A landscape with many valleys, sampled at points; each row gives a point and its height.
A ball rolls from a point to the lowest of its 4 nearest points, and stops where none of them is lower. Distance is the straight distance between rows; heights are no part of it.
Q399 height 29.9: [ 12  14   8 -12 -25  -4  -9  -5  15  -9  -9   3 -14  15]
Q603 height 30.2: [ 20 -13   3  -6  -8 -13  -4  -9   5 -10 -15   4 -13  19]
Q279 height 64.1: [-22  12  -5  11  -6 -26 -14  17  -9   8  -7 -40 -15   5]
Q339 height 43.9: [ 30 -21  -3   3  23   5   4  -2 -10  -6   6  35   2  20]
Q79 height 11.1: [ 32  -5 -11  -4  21  18   3  21  -9  -1  26  49  13  35]
Q135 height 27.6: [ 44 -15 -27 -11   6   5   1  50   3   6  32  38  20  69]
Q294 height 35.4: [ 17 -24  -1  19  26   0   4   2 -16  -2   6  23   4  21]
Q111 height 16.2: [ 32  -6 -17  -3  16  14   1  40  -8   2  34  38  13  56]
Q499 height 43.4: [-11 -15  -8  53  10   3   1  28 -29  -3  23  18  34  35]
Q311 height 38.7: [ 28 -19   0  -7  -1  -7   2 -11   5  -9 -15  20  -7  18]
Q395 height 10.4: [ 23 -25   1   4   9 -12   0  -7  -5  -7 -12  10  -8  18]
Q928 height 33.0: [-16 -29 -11  53  14 -18   4   5 -26   0   1   1  23   9]
Q471 height 71.2: [-46   3 -13 -55   1   2   4 -24 -19 -11 -39 -56 -15 -47]
Q849 height 63.3: [ -8  15   5  -3 -14 -16 -20   7   0   0  -7 -20 -19  10]
Q974 height 20.3: [ 31  15   4 -14 -34  11  15  -8  38 -11  -9  15 -10  17]
Q67 height 15.5: [-23  26  10 -26   2   4 -16 -11   1   7  -5 -10  -3 -42]
Q330 height 60.2: [-21  30   7 -12  -4  -7 -23   5  -5   6   0 -22 -14 -13]
Q440 height 39.1: [-19 -22 -12  33   0 -34   2   8 -15   4 -15 -31   0   8]
Q671 height 30.6: [ 13 -16  -5  26  25  12   5  20 -18   1  23  26  13  34]
Q890 height 11.3: [-20   4   3 -46 -14  10  13 -32  23   1 -15 -26  -8 -61]
Q96 height 55.3: [-26 -16 -12  60   3  -6 -10  26 -36  -8  18  13  44  28]
Q42 height 50.8: [  2  30  13 -17 -27   1 -13  -6  19  -3  -3  -2 -11   0]
Q437 height 66.2: [-32   4  -2 -51  -5   2   4 -27   5  -4 -25 -31  -6 -57]
Q508 height 35.5: [  1 -19  -5  42  21   5   5  19 -23   2  23  17  19  28]
Q459 height 66.0: [-33  28   1  -4   4 -11 -21  13 -13   8  -1 -33 -14 -12]
Q817 height 38.2: [  1  38  17 -18 -22  18  -2 -13  28   4   5   5  -8 -24]
Q411 height 5.8: [ 24   9   4 -16 -28   1   3  -8  24 -13 -14   7 -12  18]
Q826 height 38.1: [ 14  32  13 -15 -33  13   3  -7  35  -4   0   8 -12   2]
Q839 height 21.5: [  9 -31  -3  23  16 -16   3  -1 -13   2  -6  -1  -5  13]
Q87 height 56.9: [ -8  31  11 -15 -19   1 -18  -3   9   0  -1  -7 -11  -8]
Q545 height 36.1: [-20 -31 -12  47  10 -29   4   2 -25   0 -10 -13  20   5]
Q214 height 7.3: [ 16 -27   0  17  18 -10   3  -4 -12  -2  -4  10  -4  17]
Q884 height 38.0: [-36  21   1 -26  16   1 -16  -7 -16   9 -10 -26  -4 -47]
Q858 height 49.0: [ -3 -15 -13  48   3   8   0  41 -22  -3  26  12  36  50]
Q106 height 11.7: [-13  28  16 -27 -13  13  -3 -21  19   5   2  -1  -2 -45]
Q901 height 44.8: [-15 -22  -8  57  12  -2   2  14 -30  -1  17  10  31  20]
Q207 height 21.4: [ 23  -8 -15  16  16  13   5  44 -13   3  32  27  18  57]
Q407 height 16.4: [-13   6   6 -41 -12  14  16 -32  32   4 -10 -21  -8 -62]
Q208 height 26.4: [  2 -30  -2  35  21 -12   6   0 -18   4   0   4   6  15]
Q502 height 42.3: [-30  13   4 -36   8   4  -8 -18  -2   4 -14 -20  -3 -54]
Q114 height 23.9: [-22  10   3 -42  -4   7   2 -26  11   2 -14 -17  -2 -61]
Q809 height 30.5: [ 14  27  23 -22  -9  32  23 -22  45  14  11   1 -16 -48]
Q168 height 40.1: [ -6 -22  -7  51  20  -2   3  14 -25   2  17  11  26  18]
Q590 height 23.2: [ 27 -15  -5  12  26  12   3  11 -14  -1  19  39  10  27]
Q438 height 40.7: [ 10  38  17 -16 -25  21   7 -14  37   4   8   5 -10 -19]
Q298 height 48.0: [-30   0 -11  21  -7 -31  -8  16 -11   7 -13 -46  -6   7]
Q36 height 29.0: [ 36 -14  -3 -14 -12  -2  10 -13  17 -14 -15  25  -7  18]
Q8 height 63.9: [-39   5  -5 -46  15   0  -5 -18 -17  -1 -30 -41  -6 -54]
Q678 height 28.7: [  1 -16  -2  13  -1 -25  -6   2  -7   1 -12 -21 -15  15]
Q792 height 10.1: [ 12 -22   3   6   2 -19  -3  -4  -3  -6 -11  -3 -13  16]
Q210 height 41.4: [ 38 -19  -5  -7  12   7   9  -8   4 -11  -2  44   2  16]
Q475 height 32.1: [ 16  38  20 -16 -19  29  17 -13  42   8  11   7 -15 -23]
Q619 height 15.7: [  5  26  20 -21 -14  25  12 -23  35   9   8   0  -8 -45]
Q40 height 44.5: [-18 -10  -9  20  -6 -31  -7  12 -12   4 -13 -38  -8  10]
Q336 height 4.9: [ -3  26  18 -22 -14  18   6 -21  31   9   4   0  -4 -45]

Call two points neighbours if one is among the 4 nearest of the other. Go from one point of each pair to the other, from neighbour to neighbour, staying as low as possible. Name the highest point that can't be avoided.
Q411 and Q792 | Q603
Q792 and Q79 | Q294
Q336 and Q214 | Q817

For each start below, name the point where the ball stops.
Q508 | Q79
Q42 | Q411
Q210 | Q79
Q826 | Q411
